Points on a hilly landscape, in no order, each with its height.
From any point a climber steps to the highest of the 2 points nearest to it. It stops when none of these is higher. Distance is the straight distance between rows; heights are no part of it.
<1412>: [144 165 170  71 137  90 138 177 155 137  92 145 113 145 124 123  97 135
 134 141  59 184 134 121 175 129 128 176  76 108 193 122  89 120 120  92
 108  72 118 116  76 134 142]  h=677
<1013>: [ 95  94 109 138 114  90  95 150 139 141 112 166  97  85 135 111 128 192
 132 164  47 112 131 181 137  93 150 133 102 161 135 104 129 126  96 109
  92 142 144 181  63 131 111]  h=49
<14>: [159 148 157 171 138 101 134 102 148 112 139 146  95 110 136 147 151 148
 133 169 139 135 143 103 145 154 123 161 154  90 161 159 148 195 136 157
 128 104 148 123 122  98 108]  h=277
<714>: [ 49 122 126  84 125 114 130 103 126 140  89 119 149 132  81 147 128 116
 102  47 131 181 140 131 146  71 114 121 125 116 161 117 167 114 128 156
 159 150 156 125 105 102 152]  h=571
<91>: [139 124 104 140  96 172 127  96 113 117 137 127 143 141 136 132 141 103
 132 104 180 107 118 109 102 144 112 127 152 145  98 108 141 113 141 153
 119 154 135 110 167 134 148]  h=177
<59>: [ 84 108  99 111 128 124 148 116 102 139 142 104 130 128  76 112 126  95
 141  91 138  77 147 151 148  96 148  81 149 126  99 134 127 141 164 134
 161 145 148  96 128 115 148]  h=81
<275>: [158 120 137 191  91 157 111  91 127 110 138 163  80 100 144 160 147 144
 141 147 164 125 140 134 111 148 119 162 156 122 125 114 168 185 133 166
  97 152 161 136 130 115 103]  h=107
<808>: [109 128 129 131 110  93  87 149 161 137  84 172 111  80 137 140 122 187
 124 140  60 176 127 151 119 104 121 165  91 147 172 111 142 102  63 122
  89 150 140 200  72 118 104]  h=360
<1177>: [ 85 114 134 112 164  82 140 158 143 146 137 100 125 122  91 108 114 139
 137 159  61 113 135 166 179 101 152  86 119 131 130 168 105 136 139  76
 152 137 119 134  84 120 124]  h=172
<1255>: [ 85  89  96 103  95 129 139 128  81 145 147 114 107 133  89 111 117 100
 139 101 128  81 153 179 161  92 150  84 135 142  83 109 129 146 180 139
 144 155 149  79 100 132 156]  h=93
<15>: [147 123 126 135  72 205 108  85  99 107 140 127 124 148 144 148 125  95
 124  88 198 128 118 111 103 143  96 150 150 129  97  82 168 108 147 176
 106 171 142  97 172 137 148]  h=163
<1375>: [149  93 137 123  59 171 127 127  51 113 149 142  66 159 127 167  94  80
 148 102 170 107 136 158 132 136 119 154 149  98  84  86 126 148 191 201
 133 149 141  27 120 135 144]  h=145
<770>: [116 140 170 146 206  79 155 153 165 141 123 103 143 125 102 113 128 169
 118 197  77 129 110 139 190 125 152  97 127 127 154 174  93 143 120  50
 154 102  87 147  94 119 100]  h=282
<29>: [ 84 156 149  73 146 100 149 158 148 151  70 114 150 162  97 127  89 111
 122  96  73 188 130 134 150  77 148 119  98 133 163 160  91  88 112  82
 148 114 110 118 127 133 161]  h=482
<118>: [159 152 138  49 118 126 144 149  82 118 121  98 140 185 127 159 114  60
 133  85 152 154 118  97 104 133 112 147 105  76 139 125  86  80 165 169
 148  97 123  33 160 155 161]  h=176
<322>: [ 75 106  93  93  96 181 101  93 118 118 107 117 162 156 117 135 131  94
 110  51 172 138 127  97 126 121 105 119 135 156 124  67 199  86 134 156
 135 179 160 141 140 130 165]  h=536
<767>: [130 131 128 105 143  94 146 150 128 128 149 123 102 127 100 110 117 121
 149 157 101 107 137 146 181 126 137 118 116 109 129 135 102 154 161 105
 143 101 125  94  95 127 135]  h=279
<1355>: [179 138 151 150 167  97 124 169 152 113 171 141 110  86 155  92 151 169
 121 198 106  89 110 115 159 174 128 154 112 123 136 127  76 166 114  67
 104  51  69 149  92 139  78]  h=507
<1555>: [109  83 105 118  66 157 122 113  64 137 154 139  69 138 106 131  92  95
 140 102 144  88 147 176 147 110 138 111 145 134  77  81 131 157 184 156
 133 158 146  65 105 136 152]  h=110
<65>: [113  91  93 164  98 168 110 108 110 132 150 141 126 102 125 104 137 131
 147 127 150  64 133 152 121 133 135  89 161 166  68 112 138 130 137 127
 113 169 142 142 128 133 130]  h=401
<1499>: [ 86 141 148 174 174  90 161  69 147 130 106 125 140 102  93 161 155 153
 112 129 140 161 137 121 156 100 119 131 179  86 184 184 166 164 116 163
 178 150 139 142 118  78 109]  h=254
<790>: [ 48 126 117  84 124 119 114 139 142 156  73 128 152 128 103 127 105 137
 112  75  91 180 129 152 146  71 139 106 103 149 151 118 141  82 120 120
 123 157 148 153  92 115 154]  h=528
<1097>: [129 121 128 209 126 166 123  59 129 104 141 129 143  92 147 162 176 134
 127 129 210 118 128  94 111 153 121 135 188 119 137 160 189 173 126 182
 131 158 154 148 165  94  99]  h=227
<880>: [117 108 128 150 149  76 121 160 127 137 151 143  94  96 120  96 131 161
 148 193  66  78 138 175 185 126 154 110 132 139 121 130 106 187 146  76
 117 109 126 136  59 127  96]  h=335
<726>: [149 149 132  89  66 189 105 119 119 114 107 130 143 164 155 151 123  83
 124  73 160 174 115 101  88 143  84 179 108 124 121  70 159  84 125 164
  89 159 148 108 158 149 159]  h=584
<1012>: [118 164 181 118 161  94 151 129 182 132  76 141 144 140 125 149 116 151
 112 139  93 216 118 103 151 118 121 155 121 108 200 173 124 109  86 117
 136 104 121 151 126 113 131]  h=506
<1434>: [197 111 153 163  91 158 110 140 104  98 161 169  54 126 155 148 109 135
 146 168 146 112 130 141 122 175 115 181 139 110 113  92 118 169 152 165
  99  99 131  94 110 128  98]  h=315
<355>: [ 97  85 103 164 103 107 108  89 110 134 110 170  51 102 116 162 135 153
 123 136 123 127 169 171 149  92 136 142 133 145 132  98 175 223 163 175
 151 172 182 132  59 116 120]  h=230
<1457>: [ 97 164 157 111 142 108 133 121 173 137  60 134 156 133 128 162 131 143
 110 107 115 222 124 105 125  94 116 151 114 122 186 162 143  89  79 132
 127 133 134 162 127 108 126]  h=517
<1522>: [178 136  85 119 131 190 137 111 102 143 145  94 178 160 162 107 122  94
 127 107 181 104  93  89  49 155 102  93 153 160  61 107 120  63 147 134
 127 129  98 122 212 162 157]  h=276
<28>: [146 147 149  42  80 140 138 146  78 115 105 123 123 176 129 169 106  67
 140  72 143 166 132 115 116 125 107 182  96  83 145  97 111  91 157 179
 119 118 150  45 145 141 167]  h=171
<821>: [155 167 136 114 125 129 138 129 155 118 110 130 144 139 143 140 134 121
 128 120 140 160 129  95 113 143 111 155 121 106 162 148 123 115 109 142
 111 108 134 131 153 122 134]  h=509
<481>: [145 121 120 107  94 127 124 144 126 125 130 156  98 127 129 117 107 125
 145 137 102 114 134 153 145 127 127 142 111 131 114  99 109 129 139 126
  97 114 134 111 105 138 144]  h=253
<758>: [125 142 180  98 176  72 168 143 152 136 107 107 129 145  87 140 121 117
 122 142  96 159 141 121 178 105 141 134 128  91 182 167 112 147 136 106
 171 100 116  91 110 111 139]  h=446
<438>: [177 119 146 172  61 168  96 103 116 108 127 170  64 120 162 178 135 134
 131 134 158 147 156 145 118 128 107 191 135 125 130  92 183 174 132 176
  99 160 173 123 120 134 115]  h=125
<989>: [124  86 124 172 106 156 139  94  80 118 183 132  77 125 100 148 128  92
 150 131 195  80 136 141 129 138 145 111 189 111  75 125 129 187 188 175
 158 139 138  63 146 114 128]  h=310
<247>: [ 96 142 110 169 200 124 154 103 126 155 134  67 210 144 127 121 141 111
  99 127 149 116 123 111  91 113 162  39 167 140 109 188 125  96 114  89
 179 151 100 162 190 118 123]  h=522
<246>: [124 130  85 126 112 162 119 100 123 139 125 107 166 142 131 105 131  94
 131  88 162 113 120 115  98 130 122 101 134 157  99 113 135  84 131 124
 122 155 128 133 169 138 152]  h=192
<871>: [ 96  91 111 166 144  83 116 124 131 140 142 148  96  85 113 116 140 173
 148 180  77  90 148 173 166 109 154 106 144 137 129 138 126 179 145 108
 131 141 143 152  58 109 100]  h=298
<1165>: [107 137 139 163 126 129 121  68 132 107 122 139 127 107 127 177 171 133
 109  96 180 166 146 110 130 110  98 158 153  95 161 142 198 176 123 192
 147 170 180 135 120  93 107]  h=258
<565>: [181 144 126 134 201 138 141 182  91 135 204  86 130 139 143  84 144 121
 114 202 171  83  85 108 123 186 142  81 107 113  84 165  72 153 156  82
 176  73  65 121 158 151  95]  h=291
<1468>: [177 124 101 144 137 148 128 158 141 130 167 115 165 121 164  77 131 153
 140 156 125  68 101 111  57 182 126 117 127 168  67 128  93  83  95  99
  95 109  75 179 197 162 110]  h=387
<182>: [136 123 133 130 149 110 139 154 151 130 148 120 130 112 117 104 129 141
 136 168 107  97 128 136 149 140 147 103 134 123 118 148  95 135 127  97
 129 106 116 130 124 129 116]  h=257
<1266>: [101 131 114 119  85 133 113 100 124 118  95 156 104 120 127 182 141 134
 121  86 137 174 150 145 138  91 105 157 109 127 150  92 191 153 129 175
 122 171 181 141  88 122 127]  h=278
<608>: [152 143 135 149 143 124 119 147 178 118 113 140 159 109 165 102 126 164
 132 153  97 130 108 113  89 149 132 146 111 140 142 141 102  85  66 102
  88 114  96 184 155 130 112]  h=465
<223>: [170 134 115 148 178 136 140 167 117 137 192  98 142 135 136  77 144 124
 122 188 149  60 100 121 105 182 145  66 118 139  72 165  66 136 131  71
 159  92  73 141 167 151  94]  h=309
<635>: [ 92  95  91 115  73 178 100  91 101 124 118 131 129 132 126 134 129 109
 124  74 173 113 131 130 124 122 111 117 133 162  98  62 191 105 145 151
 119 184 159 128 127 140 163]  h=510
<1104>: [ 72 106 111 112 131  89 130 168 126 161 124 121 125 112 109  95 108 148
 140 143  39 102 132 185 172  93 156  89 108 159 124 144 102 114 136  80
 122 148 126 146  67 127 126]  h=156
<379>: [172 129  97 151 118 170 110 122 141 120 120 123 174 125 168  96 137 141
 128 119 147 113  95  90  52 162 109 127 131 171 105 112 129  69  95 122
  88 137 104 169 203 147 144]  h=402
<686>: [184 150 143 128 117 139 130 135 153 104 131 147 125 125 160 124 137 139
 133 149 137 140 119 103  98 173 111 171 113 115 146 129 107 117 111 140
  87  97 131 135 154 134 117]  h=535
<644>: [105  86 112 213 122 136 131  78 107 121 161 155  82  95 105 147 152 132
 151 147 172  83 147 144 143 125 152 104 196 119 101 132 170 212 166 166
 149 161 168 121 115  97 115]  h=165
<987>: [130 110 124 112 146  90 132 169 117 136 166 135  93 117 104 101 113 124
 156 176  82  86 136 175 185 131 153 109 112 133 102 125  98 181 161  88
 130  97 123  97  68 134 124]  h=300
<468>: [141 139 149 131 121  92 105 157 173 126 102 176 112  93 159 131 116 185
 133 156  60 156 125 136 124 130 125 186 102 121 176 110 135 124  61 115
  79 110 130 178  92 132 104]  h=394
<1377>: [153 149 119 174 130 152 104  99 175 112 111 132 167  88 175 141 161 167
 120 129 156 155 107  74  74 165 109 150 135 142 164 150 164  95  70 140
  89 153 126 196 176 110 107]  h=242
<676>: [118 132 155 132 193  75 134 187 157 135 148 116 138 115 121  85 138 167
 125 194  53  99 108 164 168 130 158 101 110 150 133 158  78 130  99  43
 126 103  82 168  92 128  99]  h=306
<544>: [123  94 101  83  89 127 120 180 104 140 149 137 115 127 124  79 101 126
 152 136  70  69 132 186 130 121 146 110  90 176  66  97  92 108 141  95
  92 122 123 119 100 157 135]  h=114
<649>: [ 95 113  97  64  67 149 121 140  94 150 113 118 134 145 107 103  96  95
 133  65 116 111 136 154 135  95 137 107  97 160  95  81 124  94 155 132
 112 148 143  98 114 142 169]  h=223
<527>: [200 158 163 118 170 108 133 199 140 123 164 130 115 103 156  87 135 154
 113 180 115 112  95 105 156 171 119 151  82 117 135 129  54 136 112  54
 120  36  55 141 105 159  90]  h=551
<670>: [136 136 127  81  98  78 118 161 139 142  90 172  81 123 126 133  93 156
 137 140  36 176 143 167 148 101 124 172  64 133 173  94 135 145 116 117
 104 112 146 139  50 135 143]  h=749
<218>: [142 154 170 153 186  76 150 129 167 131 123 127 126 105 123 121 134 176
 115 198 102 141 128 112 184 142 145 132 131 109 182 177 112 164 119  89
 143  96 103 141 101 102  98]  h=267
<1422>: [ 94  98 103  86 119 108 121 188 116 147 151 124 115 123 108  82 104 134
 150 132  42  82 128 188 154 110 160  86  93 159  86 127  94 122 144  87
 106 130 128 125  86 141 131]  h=135
<235>: [132  74 109 105  70 128 100 178 108 137 137 157  94 109 150  85 103 148
 139 136  66  68 127 181 101 127 141 144 103 176  72  71 111 110 114 108
  68 130 118 146  93 170 136]  h=89
<974>: [146 151 118  69 105 151 144 138  94 129 121 102 158 180 128 136 115  62
 136  71 156 142 111  99  87 129 115 133 117 113 114 111  99  63 157 156
 127 115 128  71 171 154 161]  h=182
<766>: [ 93 125 115 120  97 108  90 131 153 132  81 165  96  99 132 163 122 173
 114 116  83 184 142 160 128  88 117 152  87 149 168  96 164 126  90 151
  99 166 163 188  71 124 125]  h=339
<1547>: [ 74 116 138  88 170 100 157 112 120 153 112  82 175 156  73 131 123  89
 110  74 123 136 150 133 146  65 133  92 139 100 156 165 123 114 132 115
 201 122 123  88 148 109 141]  h=570
<165>: [136 128  98  66 104 160 142 146  96 139 135 100 149 173 110 109 103  67
 135  90 144 109 116 128 105 123 126 107 114 130  81 108  89  73 161 128
 139 131 114  76 168 158 165]  h=191
<535>: [135 152 152 141 175 101 138 157 181 128  91 135 169 125 152 115 114 166
 120 168  79 167 110 121 121 136 153 132 106 142 173 160  92  73  58  78
 109 100  84 186 151 126 106]  h=500
<937>: [168 118 108 115 109 149 112 166 141 127 133 136 148 120 159  85 114 136
 142 127 106  85 100 123  67 160 125 137 107 176  83 100  91  71  94 105
  75 114  92 172 165 166 128]  h=448
<673>: [127 145 151 171 148 104 147  81 152 112 129 126 125 103 124 162 160 144
 129 146 157 150 139 101 138 139 123 148 160  86 172 183 161 181 125 168
 149 130 155 129 136  83 106]  h=264
<618>: [ 50 109 109  93 117 150 101  86 119 108 108 120 169 147 119 159 148 102
  89  39 177 173 139 101 123 102  91 136 124 120 148  72 217  97 122 173
 163 174 170 143 137 121 149]  h=556
<35>: [145 153  89 135 166 144 147 132 126 153 153  81 187 159 145  98 134 102
 120 133 156  97 111 103  71 145 134  60 135 140  69 156  98  85 122  99
 147 123  87 144 202 151 137]  h=445
<400>: [139 120 130 152  65 176  84  92 102  99 119 153  86 127 153 188 136 113
 115 103 180 164 164 144 120 108  94 190 129 130 131  82 211 168 134 192
 117 185 179 118 115 137 126]  h=140
<447>: [147 134 144 149 130 133 147  98 110 114 152 125 128 135 133 158 156 102
 134 117 191 123 136  99 123 146 118 141 162  77 140 155 134 160 158 183
 141 115 142  87 166 110 128]  h=424
<1329>: [154 149 138 145 123 112 104 145 185 113  96 162 132  95 163 126 130 178
 129 145  92 152 119 117 101 140 120 174 111 132 167 123 129  99  58 116
  80 120 118 192 132 118 110]  h=430
<1443>: [128 104 123 215 125 160 128  60 119 114 163 141 106  97 129 144 160 139
 140 144 196  87 132 107 121 148 136 115 198 128 106 155 164 184 144 167
 133 161 146 130 152  89 106]  h=202
<996>: [ 95 142 169 170 167  76 156 105 171 137 102 132 127 100 103 160 135 175
 116 170 104 179 128 114 167 108 128 139 162  99 187 184 146 156 109 130
 158 132 133 156 103  82 101]  h=247
<999>: [136 157 155 120 191 103 161 139 161 123 124 101 161 149 123 116 128 125
 114 157 117 149 124 107 143 127 149  98 126 110 150 186  93 129 120  92
 167  89  99 120 154 125 130]  h=541
<1313>: [116 143 154  80 129  76 127 172 159 144  91 156 118 128 131 117  88 153
 135 147  32 168 139 151 167 106 139 155  81 132 176 121 109 115 109  90
 107  93 121 136  66 132 133]  h=659
<66>: [125 148 130  89  85 153 120 115 119 125 100 139 132 149 126 152 130  94
 119  66 142 176 133 114 121 111 103 166 113 116 150  97 162  99 123 169
 111 153 165 112 128 128 160]  h=610
<1546>: [176 110 144 145 141 104 115 178 125 114 180 157  79  85 153  90 134 166
 128 196  96  68 114 140 152 168 134 156 124 135 115 100  87 170 122  83
  86  58  89 147  79 150  82]  h=457
<750>: [ 69 144 124  80 134 126 125 137 135 148  79 120 172 159 107 125 103 113
 108  69 103 179 130 121 131  89 132 111 110 145 149 132 121  68 111 107
 137 137 133 136 133 135 163]  h=505
<39>: [123 126 136 134 175 101 125 184 162 128 145 115 151 119 133  79 126 162
 124 172  69  83 107 144 126 148 158 101 108 154 117 151  69 100  92  56
 116 104  83 176 118 142  97]  h=337
<1005>: [147 132 142  68  52 151 130 131  78 117 109 148  85 164 136 165 103  83
 130  72 134 163 145 148 126 109 112 184 103 102 125  75 142 114 164 193
 112 142 153  54 111 144 163]  h=166
<315>: [111  89 101 113  78 121  90 154 123 135 108 170 105  94 149 101 113 163
 137 133  58  96 132 184 112 113 148 145  99 171 107  75 128 109  97 114
  75 142 140 169  84 154 132]  h=69
<654>: [109 154 134 149 117 160 106  78 150 102 106 129 170 120 149 177 171 132
 108  80 192 180 126  76  99 126  93 153 132 122 164 123 210 122  95 175
 124 176 167 157 154 115 123]  h=260
<282>: [100 142 153  72 193  96 159 132 111 154 117  76 175 184  78 135 114  64
 111  84 126 146 139 124 127  77 142  95 124  94 148 180 106  97 138 107
 202  94 100  68 170 132 156]  h=545
<1359>: [148 153 114 141 184 122 141 144 153 145 132  95 200 148 158  98 124 127
 114 155 119 114 107 106  73 147 140  67 123 155  92 164  89  77  98  73
 136 115  78 174 185 141 118]  h=409
<1154>: [152 134 149 146  91 155 127  99 105 101 133 141 106 140 138 167 147 106
 138 109 177 132 136 119 118 130 111 173 148  92 130 121 159 151 146 186
 116 145 160  91 148 117 135]  h=395
<1538>: [ 64 142 120  89 117 143  96 103 141 112  82 125 177 152 129 162 141 115
 101  49 154 212 130  85 115 106 101 142 116 128 165  96 195  84 101 157
 134 162 158 156 133 123 147]  h=540
<971>: [127 148  95 162 199 138 155 119 126 153 168  69 197 152 136  98 140 105
 112 149 164  91 116 107  74 149 153  32 149 138  71 181 109 114 125  89
 174 134  93 145 198 136 123]  h=480
<505>: [125 152 136  70  86 118 131 132 122 127  90 149 107 148 125 154 116 109
 131  86 104 187 151 136 130 102 114 171  95 111 158 109 147 120 134 167
 107 129 165 106  99 125 158]  h=636
<829>: [ 81 133 127 142 206 117 168  85 121 154 127  65 207 160  99 133 140  96
  89 103 159 117 136 112 105  89 152  57 167 110 134 190 136 107 115 106
 209 129 105 122 190 110 132]  h=563
<36>: [ 98 140 180  88 182  79 166 155 157 153  83 103 142 155  78 133 102 130
 122 136  72 179 133 128 177  89 154 123 119 110 181 168 104 112 115  82
 165  98 106 122 115 127 134]  h=461
<584>: [174 141 174 139  99 143 136 118  94 105 139 148  96 144 146 187 156  98
 138 123 179 160 153 116 127 148 102 195 150  72 147 121 153 168 167 202
 122 134 166  65 138 121 117]  h=373
<1304>: [149 114  83 146 128 163 123 125 123 146 155 105 173 130 145  83 135 122
 148 117 140  65 100 119  70 156 126  79 145 188  45 110 110  80 122  98
 113 157  93 162 182 158 130]  h=334
<1283>: [171 126 138 171 132 117 134 128 136 106 155 165  77 101 141 128 136 153
 148 182 131 106 135 132 148 162 131 157 148 116 137 128 121 194 137 131
 104  84 133 121 109 114 106]  h=305
<399>: [ 38 114 131 103 128  96 126 119 137 143  76 121 137 118  81 152 112 149
  99  87 103 192 140 148 163  70 118 112 119 126 161 120 160 117 112 146
 158 160 153 150  75 104 140]  h=552
<1172>: [179 175 171  70 152  89 138 189 159 126 119 136 126 143 138 110 107 134
 124 149  73 165 119 118 165 147 127 163  75 117 176 131  68 111 107  65
 112  50  89 116  93 151 130]  h=637
<1183>: [193 139 161 136  86 147 123 130 101 104 139 166  61 139 157 171 124 129
 142 145 141 151 150 138 129 153 106 203 128  83 141  98 137 173 156 181
 104 111 156  79 110 138 123]  h=347
<1558>: [122 139 122  89  87 106 120 137 132 137  93 164  89 126 131 150 110 145
 135 120  79 171 154 153 139 108 120 174  87 125 164  97 142 137 128 152
 101 126 165 129  76 130 145]  h=674
<398>: [159 133 117 105 111 147 127 155 127 121 138 130 123 136 130 104 115 118
 148 132 125 103 115 128 118 148 128 134 113 134 102 116  92 102 130 123
 103 106 115 119 145 146 137]  h=234
<1530>: [112 125 108  68  89 126 131 156 111 140 116 134 119 143 110 113  95 104
 144  98  98 131 135 155 145 110 134 125  92 137 119 102 109 106 145 120
 103 126 143 100 107 139 168]  h=236
<1099>: [184 119 102 147 167 152 128 168 118 135 187 110 158 129 166  71 137 139
 126 182 142  64  90 105  68 197 138 101 115 154  61 144  83 114 111  95
 126  85  66 168 190 164 101]  h=343
<1417>: [ 84 133 114  83 104 137 127 111 114 127  97 124 146 150 110 139 127  93
 109  50 142 162 136 119 135  92 114 130 117 112 151 105 160 100 135 156
 140 144 158 108 126 125 157]  h=590
<601>: [136 114 132 131  59 191  94  96  92 106 128 138 110 146 149 170 128  95
 115  84 194 141 146 132 120 117  92 170 134 120 114  65 200 138 145 192
 115 191 173 103 135 137 150]  h=150
<631>: [ 82  90 109 177 108 131 128  79  93 135 146 146  79 104  93 150 145 124
 140 114 153  94 158 165 157  99 138 107 174 126 114 114 174 205 176 171
 155 165 178 105 102 108 131]  h=194
<1549>: [165 109  84 128 107 188 131 131 101 143 165 106 151 156 148  87 123 107
 139 121 164  82  96 110  67 164 103 104 141 172  47 104  95  77 137 120
 125 132  87 132 192 165 143]  h=299
<1009>: [126 113 128 159  90 160 127  84  85 117 152 143  83 132 118 165 133  97
 142 115 183 104 141 142 128 129 127 139 180 110 104 109 149 180 175 186
 132 151 155  76 135 116 135]  h=354
<1250>: [201 170 159 123 138 124 142 159 161 108 132 134 141 122 164 119 130 146
 127 166 123 158 110  89 113 179 123 162 100 109 167 147  91 117 106 122
 103  63 100 132 156 132 112]  h=508
<706>: [107 136 158 133 183  81 167 113 141 135 119 101 140 133  86 145 140 123
 120 145 119 148 145 121 177 105 130 124 155  86 173 188 129 164 144 132
 195 107 128  99 123  99 130]  h=431
<1187>: [135 157 150 140 179 109 149 134 173 133 100 113 170 138 141 122 126 155
 112 161 110 172 117 107 126 136 150 119 123 125 170 186 100  99  86  87
 140  92  92 157 158 123 119]  h=520
<1545>: [128 146 131 134 175 114 154 117 139 128 132  92 163 139 124 121 131 113
 120 135 145 122 126 110 122 125 144  89 146 115 135 180 103 125 127 103
 164 115 110 124 172 113 129]  h=518
<387>: [144 119 119 152 162 121 141 150 131 116 185 118 115 115 118  92 141 148
 142 185 130  66 120 138 152 157 146  99 140 129  84 162  92 172 148  95
 138 105 100 121 128 122  96]  h=232
<1543>: [119 131 117 136 153 129 155  96 117 130 150  85 157 144 114 120 139 101
 125 119 177  97 130 112 112 131 140  78 163 116 111 166 117 132 147 130
 166 131 125 106 176 118 138]  h=485
<1189>: [140 132 134 148 168 119 161  90 115 119 166  93 151 136 108 135 159  93
 135 124 189 106 140 101 122 139 133 105 169  79 138 177 115 158 166 161
 185 106 122  71 175 106 122]  h=451
<869>: [ 95 100  94 131  88 122  95 119 130 134  99 158  97 101 128 144 128 166
 124 115 107 139 140 165 133  98 132 132  96 159 133  89 165 128 113 140
 114 171 173 165  63 122 137]  h=317
<1137>: [148 126  81 159 138 169 109 117 134 142 129 107 200 129 167  86 140 134
 134 113 137  97  97  96  51 155 125  75 143 192  74 112 133  54 101 102
 108 161  91 189 191 151 138]  h=367
<843>: [ 90  92  97 120  70 157  90  96 107 120  92 159  87 120 135 159 117 138
 112  92 138 143 154 167 137  94 115 143  97 167 124  58 199 153 137 162
 121 182 182 149  71 134 140]  h=294
<444>: [128 147 172 172 176  66 158 104 169 142 122 129 104 109 107 141 140 170
 116 188 107 153 138 103 186 133 126 145 159  91 191 174 143 201 132 118
 159 106 130 127  87  84  99]  h=256
<946>: [149 171 162 128 144 101 149 131 168 117 102 140 128 132 143 144 131 145
 130 140 108 178 134 101 139 145 117 168 112  98 189 164 118 137 107 128
 122  98 135 129 121 112 126]  h=491
<642>: [129 147 120 169 127 166 109  68 155 110 102 128 171 107 160 160 165 144
 111 113 188 170 107  64  80 149  96 140 139 140 159 132 192 107  79 154
 113 169 149 187 164 109 118]  h=252
<392>: [157 153 117 140 137 150 112 136 161 125 106 130 177 127 166 109 135 145
 125 128 122 137 106  91  65 158 120 140 114 156 129 131 121  76  77 116
  92 121 101 184 185 141 132]  h=432
<1387>: [174 136 118 120  71 188 104 123 128 120 116 139 135 144 162 129 115 111
 138  99 150 136 107 106  78 154  94 159 115 147 108  74 137  79 117 144
  78 143 124 128 171 153 148]  h=550
<801>: [103 146 127 144 107 145 102  91 142 101 100 138 127 107 139 188 160 134
 111  93 170 189 143 105 130 107 100 169 121 119 159 111 214 140 106 176
 121 176 183 172 115 114 114]  h=268
<456>: [ 91 101  99 167 119  94 114 108 124 144 118 166  73  96 117 140 133 168
 143 155 107 116 156 172 146  99 143 121 141 141 135 129 155 190 146 143
 129 154 172 146  65 108 113]  h=261
<1474>: [125 132 116 137 156 117 128 152 158 134 138 102 172 126 135  86 129 144
 134 151  95  94 116 128 101 141 151  84 124 156 106 166  87  87  98  76
 122 127  95 173 151 134 117]  h=375
<1274>: [192 160 149 124 194 126 142 178  88 126 198  87 106 125 130  93 153 126
 115 182 175 100  88  90 158 177 132 100  98  99 115 152  64 166 174  78
 170  56  66 101 130 151  97]  h=281
<116>: [159 125 154 104  64 163 123 128  60 102 128 140  66 172 140 180  97  78
 140  92 161 146 145 145 129 130 107 188 129  79 113  81 125 143 178 206
 117 145 155  39 115 142 142]  h=158
<205>: [102  80  92 146  75 179 101  99  98 132 134 143 103 118 124 130 121 120
 128  95 158  88 140 157 134 120 128 104 147 165  84  80 177 141 142 152
 121 186 154 126 121 128 149]  h=467
<559>: [124  79 111 195 115 179 132  90  93 119 194 122  96 116 108 118 140 107
 146 141 195  54 128 135 124 147 146  87 202 144  49 135 129 171 172 158
 145 153 118  94 161 114 124]  h=288
<276>: [111 124  88  92 106 153 127 139 117 143 128 108 150 149 113  97 115  93
 138  90 130 103 121 131 114 125 131  91 125 161  82 106 111  87 146 116
 126 154 131 115 150 149 158]  h=206
<872>: [ 98 128 131 181 140 139 129  52 125 103 140 124 156 112 120 169 180 116
 114  85 209 131 141  89 121 121 104 129 179  97 155 160 205 166 135 188
 158 163 162 131 158  82 115]  h=244
<1002>: [158  83 129 146 120 111 110 151 119 122 160 171  67  94 141 106 126 163
 150 185  90  74 129 171 149 146 141 151 132 143 109  95 105 181 135 107
  89  87 115 131  73 144  96]  h=397
<130>: [ 73 150 138  97 125 133 111 111 162 125  66 131 169 137 119 167 129 132
 102  74 137 234 113  99 126  91 105 140 113 134 177 127 168  77  83 131
 126 150 144 165 126 120 133]  h=529
<1361>: [122  86 118 126  62 175 124 112  58 123 157 125  81 152 110 149  92  78
 143  85 182  86 133 149 137 128 120 123 162 120  59  88 126 136 181 181
 137 165 134  44 135 134 151]  h=129
<976>: [ 74  99 135 142 186  66 148 144 135 155 148  96 109 116  72 102 124 142
 138 179  68  92 144 178 202  96 166  68 146 123 127 173 117 176 160  77
 177 135 125 130  69 105 112]  h=189
<1148>: [177 106 109 120  69 178  95 154 129 125 121 141 134 130 169 104 101 121
 140 102 125 100 101 117  64 161 106 163 118 175  86  65 115  69  97 124
  66 139 106 150 169 170 143]  h=504
<735>: [184 173 164 105 191 102 142 181 149 124 141 108 143 136 142  96 124 142
 110 174 107 140 100 108 149 156 134 118  84 115 150 154  59 123 113  55
 142  51  65 130 128 149 119]  h=589
<1247>: [113 113 136 149 182  90 145 149 131 138 178  98 107 118  94  95 137 137
 141 184 105  68 125 155 185 135 159  71 149 129 106 168 102 175 161  74
 158 115 111 129  94 113 101]  h=209
<1293>: [ 88 128 126 135 151 106 150 106 138 136 116 110 139 121  97 136 136 128
 128 118 126 129 138 131 153 102 134 107 150 109 148 170 136 138 136 134
 163 139 144 115 121 101 137]  h=411
<373>: [219 175 156 112 161 129 137 174 134 114 142 113 147 134 181 105 127 126
 116 169 139 158 100  66  98 192 114 157  79  99 156 144  65 101 120 108
 118  34  73 120 166 160 114]  h=489
<1021>: [154 174 174  95 207  97 158 168 149 138 128  95 156 166 125 120 112 120
 110 162 105 150 120 114 146 131 148 101 101 110 154 171  73 109 112  66
 165  62  81 115 147 146 127]  h=562
<1058>: [179  99 131 169 104 134 104 138 130 101 152 177  62  97 153 122 124 156
 148 185 121  96 129 143 129 168 133 172 148 133 115  98 126 178 125 133
  93  96 126 132 107 136  97]  h=342
<1379>: [129 106 101 179 119 163 130  94 115 125 162 125 120 117 118 110 144 125
 146 139 171  71 130 121 112 154 143  90 169 147  69 140 123 141 147 140
 131 142 121 124 166 122 127]  h=341
<397>: [105 122 124 136 132  96 120 147 158 140 104 151 122  99 120 117 117 173
 140 159  66 128 132 156 151 109 145 126 116 135 153 141 115 122 104 109
 110 136 131 168  76 114 114]  h=33
<1327>: [ 63 118 123 114 180 117 156  91 123 149 114  81 194 144  89 132 138 101
 100  65 155 141 137 117 131  81 131  87 166 115 154 171 138  99 127 121
 203 141 123 114 157 104 131]  h=600

Call two points neighbours if one is among the 2 nearest of the other. Go from one point of each pair to the other, from neighbour to neighbour, staying as high as possible. Name the lowest point that can't be avoided.
<1412>, <618>: <373>
<686>, <618>: <946>
<1412>, <670>: <1313>

Write out the way that a climber takes from each point below.
<1255>: <1555> > <1361> > <1375> > <116> > <1005> > <28> > <118> > <974> > <165> > <276>
<843>: <869> > <766> > <808> > <468> > <1329> > <608>
<996>: <444> > <218> > <770> > <676> > <39> > <1474> > <1359> > <35> > <971> > <247> > <829> > <1327>
<1013>: <315> > <235> > <544> > <1422> > <1104> > <1177> > <976> > <1247> > <387> > <182> > <767> > <987> > <880>
<1274>: <223> > <1099> > <1468> > <937> > <1148> > <1387> > <726> > <66> > <505> > <1558> > <670>
